Points, in no order, along strands that fork and pass close to each other.
Points whose rows are less than 90.3 apart are linked; no others are. Some points are linked to none.
k821: [ 31  20 -14 -14  77   2 -50  18  -9  25 -40 -22  25   3  23  38 -18 -15
  23  22]
k735: [ 59  -4  -5  22 -15  21 -11 -25  -3 -34 -11  33  61 -47  -4  21  -7 -27
   5  -4]
k882: [-11   0   7 -50  -7 -13  30  27 -65  -4  -5 -19  12  -6  14  54 -28  34
  22  26]
k923: [-50   9  39   6  10  -4  20  26   5   4  22   3 -48  11 -12 -40  11   8
 -18   4]
k181: [-23  15  50  40 -34   2  32  16   8  18   2  51 -46  -8   8 -63   3 -16
 -18 -22]
k965: [ 41  17  -4  19  45  18 -42  11  -7  16 -36  17  35 -18  23  31  -8 -16
  15  15]
k725: [ 30  10  29  19  25  16 -24  -3  41   7  38 -23  34   8 -16 -27  33 -52
 -39   4]
k333: [ 11  10 -20 -50 -21 -29  41  21 -58  -7 -40  -6  -9 -20  31  61 -25  39
  37  23]
k597: [-70  26  45  17  16  32 -20  39  17  64 -23  33 -29  32 -13 -40   0   1
  -6 -23]
k512: [ 25 -13  20 -53  29 -38 -21   1 -30 -10  12 -74  34  47  -2   6 -15  -5
  15  -3]
k580: [ -1  14  40  44 -28 -13  11  -9  27  -6  18  51 -17 -13   1 -29  -7 -38
 -10 -19]
k256: [  8 -16 -11 -59 -42 -50  16   0 -44 -44  35 -71  17  11 -15  18  -5  32
   8   5]
k613: [ 42   8   7 -25 -61 -49  39  -5 -26  -3   2  34 -16 -42  19  49 -27  -4
  37   4]
k160: [ 23  12  64  22 -25  -6  30 -12  -5 -35  28 -18  41  -9 -13 -37  27 -20
 -62 -12]
k691: [  7 -22 -41  12  -1 -17  -9 -54  17 -27   8 -51 -25  50 -13 -38  28 -13
 -36 -36]
k785: [ 27 -24 -13   2 -53  31  53  13 -18 -21 -10  46  38 -53   2  -2  26  26
  -5  34]
k38: [  8  17  43  35 -27 -47   9 -13  22  -6  40  42   1 -30   4   3 -37 -33
   8 -14]
k44: [ 66   7  11   0   1 -14 -24 -16  -6 -21   0   7  78 -29   6  26 -24 -22
 -10   2]
k374: [ 18 -10  29  25 -21   8  70  12 -43 -29 -46  61  16 -34  20 -44   6  -4
  -1 -16]
k429: [ 50  -1 -38  39 -29   5  -6 -37  13 -26  -5  46  21 -58   4  23 -10 -15
  -3   5]
k322: [  2 -20  11  -7 -11 -42 -16 -39 -24 -25  -6 -47  -9  55 -16  -4 -33 -30
   5 -73]
k291: [ 39   3 -67  19 -15 -41  -6 -43  28 -17 -46  19 -58 -21  37  25 -17  -6
  40 -28]
k23: [ 38  15 -74  32  17 -42 -45 -36  30  -5 -39 -11 -45  -7  41  31 -18  -9
  28 -13]
k766: [  3  14  37  27 -13  58   2  22  14  11  26  14  37 -22  -7 -38  53 -11
 -63   8]
k940: [  8 -43 -84 -20 -46  -7  22 -52  10 -26  10 -27  16 -23  11  42  31  46
 -12  25]
k607: [ 10 -55 -68 -17 -47 -28  23 -72  23 -29 -25 -15 -45   9  12  20  26  25
   8 -35]
k639: [ 16 -25 -60  35 -15  28  13 -66  34 -25  -3  -8   7  -6   5 -19  63  -9
 -58  -9]
k363: [ -5 -14   3   3 -29  -7  35  -7 -26 -18 -26  19 -16   7  -5  -8 -14 -11
   3 -18]
k500: [-35  15  13  27  -3  34  18  38  16  23   6  72 -22 -38   0 -37  12  27
  16  22]
k712: [  0  16  56  -4  39 -22   0  23   9   4  28   2  17 -16  -9   5 -31   4
   5  24]
k368: [ 16 -31 -81  27 -11   9 -18 -61  20 -21 -27   1 -14   1   4  12   2  -3
  -8  -7]
k534: [ 25 -22 -21  18 -16 -37 -18 -52  12 -46  -2 -34 -21  42  -8 -11  -8 -27
  -2 -66]
k436: [ 10  19  -9  50  49  -4   1  -3  45 -16  20  23 -30 -30   0 -23  20   1
   0  33]
k928: [ 10  12 -19   1  73 -19   2  24  15 -33  -5 -28 -33 -28  -3 -10  35  37
   8  47]
k434: [-18  25  24  17  -9  11  31  54  12   5  13  73   4 -61  -7 -13  -3  26
  40  27]
k949: [-10 -29  37 -56  30   0 -12  15 -33   2  13 -62  40  52  -7   5 -19 -27
   1 -20]
k875: [ 14 -16 -11 -44  -9 -36 -10 -15 -43 -34   4 -60  19  41  -8  25 -20   3
  16 -16]
k690: [ 29  17 -24 -38 -53 -44  11   6 -33   1 -26  11  -2 -34  35  70 -39   7
  31   8]
k968: [-38  34  41  38  25  22   6  51  45  26  12  42 -14 -19 -21 -38  27  22
   2  20]
k730: [ 31  36 -18  13  23 -60 -32   9  16   8   8 -21  -3  -8  34  33 -23  -3
  15  16]
k449: [ 23 -46 -54 -20 -47  27  26 -26 -16 -20  -8  -2  32 -27  -6  32  33  25
 -26  32]
k548: [ 35 -35 -44  28 -17  16   2 -48  -3 -37 -53  32  -4 -10   2   6   0 -13
   8 -40]
k946: [ 35 -23 -44 -15 -40  25  39   2 -44 -37 -28  26  47 -61   5  32  14  27
   2  35]
k57: [  6   0   1 -17 -20 -29 -16 -14  13 -14  76 -52  20  23 -24  -7  15 -13
 -14   3]
k859: [-11  21  24  41 -27  63   4  15  -1  37   0  30  11  -7  -2 -39  46   5
 -39 -14]
k370: [-66 -29 -22 -44  19  19  17  35  -9  12 -25 -47 -47  26 -18  -6  25  50
  -3  31]
k526: [-60 -28 -40 -32  31  41 -21  18   8  36 -13 -49 -38  44 -23   8  17  33
   0  17]
k955: [-48   4  -3  -7  49  36   1  47  -1  26 -29  39 -23  10  -7  -1  -6  27
  31  18]
k21: [-43   1  54 -15  18  17 -12  18 -11  33  -1   3   1  47  -9   3 -37 -13
   5 -32]
k290: [  8 -14  24   4 -31  23  75  35 -43 -29 -23  45  30 -44  10 -25  12  24
 -14   8]
k739: [  8  23 -17 -50  12  -5  -9  47 -42  16 -18 -20  46  -3  11  73 -23  28
  13  41]
k642: [ 40  -5   7 -10 -54 -29  63   1 -14  -2   6  73 -23 -58  14  11 -15   1
  38  -1]
k867: [-29  19 -27 -26  45  25 -56  24  24  43  24 -50 -13   7 -12  24  16  11
  21  45]
k751: [ 16  14  36  10 -28 -17  51  38  -8   9  15  78   3 -70  19  -4 -11  -1
  42  17]
k849: [-36  20  52  -8  37   7 -30  46  27  28  31   3   3   5 -26   5 -17  10
  17  19]
k335: [-13 -51 -84 -31 -45 -35  21 -77  23 -42   3 -33 -16  -2  28  20  32  45
   3   5]
k197: [  0  25   3 -35  41   2 -38  38 -10  38 -14 -23  24  10  26  52 -28  10
  19  27]
k243: [-28   6  -1  -7  56   5   3  33  10  -7 -19   1 -37 -18 -10  -5   6  30
  21  51]
k79: [-62  -9 -24  -7  11  62   4  42  -2  48 -49  47 -21  10  -8 -14  14  48
  14   5]
k18: [ -7  -2 -25   3 -22 -46 -14 -40   2 -33  65 -34  -7  23 -21   2  -9 -24
  -6 -12]
k635: [ 29  -2  23  27 -14  39  17  -4  -4 -19   6  -7  42 -10  -5 -34  59 -11
 -64  -4]
k987: [-31  -1 -34 -12  60  19 -50  17  20  42   3 -41 -47  35 -12   1   9   2
  22  20]
k292: [ 19  14   9  23  88 -12  -1   8  36 -20  15 -17 -21 -19  -6 -35  28   2
  -8  42]
k385: [  1 -13 -38   1  10  16 -23 -32  20  -3  40 -66  -1  59  -9 -41  43 -37
 -42 -11]
k920: [ -3   1  31 -50 -15 -58   3  16 -20 -26  60 -55  30   3 -13  11 -22  16
  10  21]
k397: [ -3  11 -41   2 -53 -28  -9 -54  18 -14  56 -11  -3  -3   6  27 -12 -19
  -2  -1]
k164: [-48  30  65  26 -22   7  17  24  10  12  17  19 -61   5  -8 -62  11   8
 -34 -14]
k8: [-44  23  49   6  31   7  -1  29  -7  40 -13  40   1  47   4  11 -60  -9
  38 -24]
k70: [-50  28  65  29   9  15  -4  37  30  39  10  58 -14  -1 -20 -37 -22   7
   5 -20]
k109: [ 31   6 -56  35 -58 -11  -9 -53  31 -12  35  20  24 -34   5  32  -6 -22
  -1   5]
k560: [-22 -20   1 -18  20  22 -30   9  19  17  25 -86 -14  58  -8 -38  38 -17
 -29   4]
k295: [-36  23  12 -23  23  37 -37  38  42  47  20 -16   4   7 -35   8  18  20
   9  32]
k310: [-47  -1  -1   1   8  14   5  18 -10  13  -1 -25 -40  37 -20 -20  18  -3
 -28   1]
k238: [ -3  13 -21  28  16   1 -16 -11  25  -3  10  11 -15 -27  -6   7   1  -4
   5  25]
k768: [  5  -9  11 -21  37 -30  -3 -18 -31 -25 -37 -13 -23  27  12   9 -41  -8
  28 -24]
k174: [ 38 -12 -30  30   7   4 -11 -30 -16 -20 -64  48  -2 -24  27   9 -24  -9
  25 -26]
k684: [ 33  -6  40  -6  34  -2 -25  -5  11  -1  27 -35  55  27 -11 -12 -15 -40
 -22 -11]
k582: [ 15 -15 -24  29 -23  38  18 -34   3 -19 -12  -8   3  -5  -3 -33  46   2
 -72  -3]
k254: [-24   7  33   0 -16  84  -9  31 -16  42 -27  12  19  10  -9 -23  42  -3
 -36 -10]
k789: [-56   1 -17 -33 -16  77 -24  35   4  77 -39  43  16  24 -24  12  16  33
  25   9]
k891: [ 14  24  63  10   7 -43   3   6  11  12  25  30  15 -36   7  19 -55 -13
   6  13]
k998: [ 10  10  51  23 -13   5  -7 -12  24   1  45 -19  32  24 -20 -37  25 -49
 -66 -22]
k194: [-27 -20 -13  16 -15  32   4   7  -9   4 -21   0 -16  24 -15 -13  11  -9
 -22 -17]
k475: [ 20 -29 -47  -8 -23 -36  18 -55  23 -22 -17  15 -77 -18  25   8   6  14
  27 -16]
k621: [-40  16  50   2  17  63 -18  22 -12  54 -31   8 -13  40  -6 -37  17 -12
 -30 -41]
k165: [ 28   6   7 -32  -7 -63 -31 -10  -3 -15  85 -71  32  13  -4   3   3   7
   4  21]
k745: [ 51  27 -36  34  12  -3 -20  -7  -9   4 -47  38  10 -36  38  40 -24  -3
  21  17]
k253: [ -6  -6  29 -14 -23  49 -10  20 -34  39   2  23  66  33 -18  27 -22 -30
  -5 -41]
k869: [-28 -12  58 -45  20   2 -20  13 -10  31  23 -39  31  61 -21  14 -27 -22
 -20 -31]
k541: [ -7  -9  -3 -18 -16 -37   3 -18 -26 -26  -8  -1 -27  -2   2  23 -33 -13
  21 -20]
k257: [ 36   4  28   7  34 -47 -39 -22   9  -9  27 -41  20  18   6  -4 -35 -17
   5 -21]
k674: [ -2   8  31  32 -38  10  56   7 -10  -8 -22  44 -14 -26  25 -72  18  -6
 -16 -20]
k874: [-53  19  20   0  54  36   0  38 -17  50 -29  42 -19  35  12   9 -37  26
  50  -2]
k746: [  2 -24  17 -19  48 -38 -10 -19 -36 -30 -33 -45  -8  60  -1 -15 -32 -21
  21 -47]
k441: [ -5 -13 -69   8  10  -5  -2 -33  26  -3  13 -21 -24   0   5   0  11   6
   4  20]

A fork is a point with three links. Follow the links from the first point to the second and name the forks in between, in order.
k928 / k920 | k955
k849 / k290 | k181
k821 / k639 | k635

Follow the links from the first point to the second, and from the first to the third. Name the last point that the two ways share.
k735 / k789 / k292 | k955
k38 / k946 / k534 | k181
k449 / k923 / k370 | k181
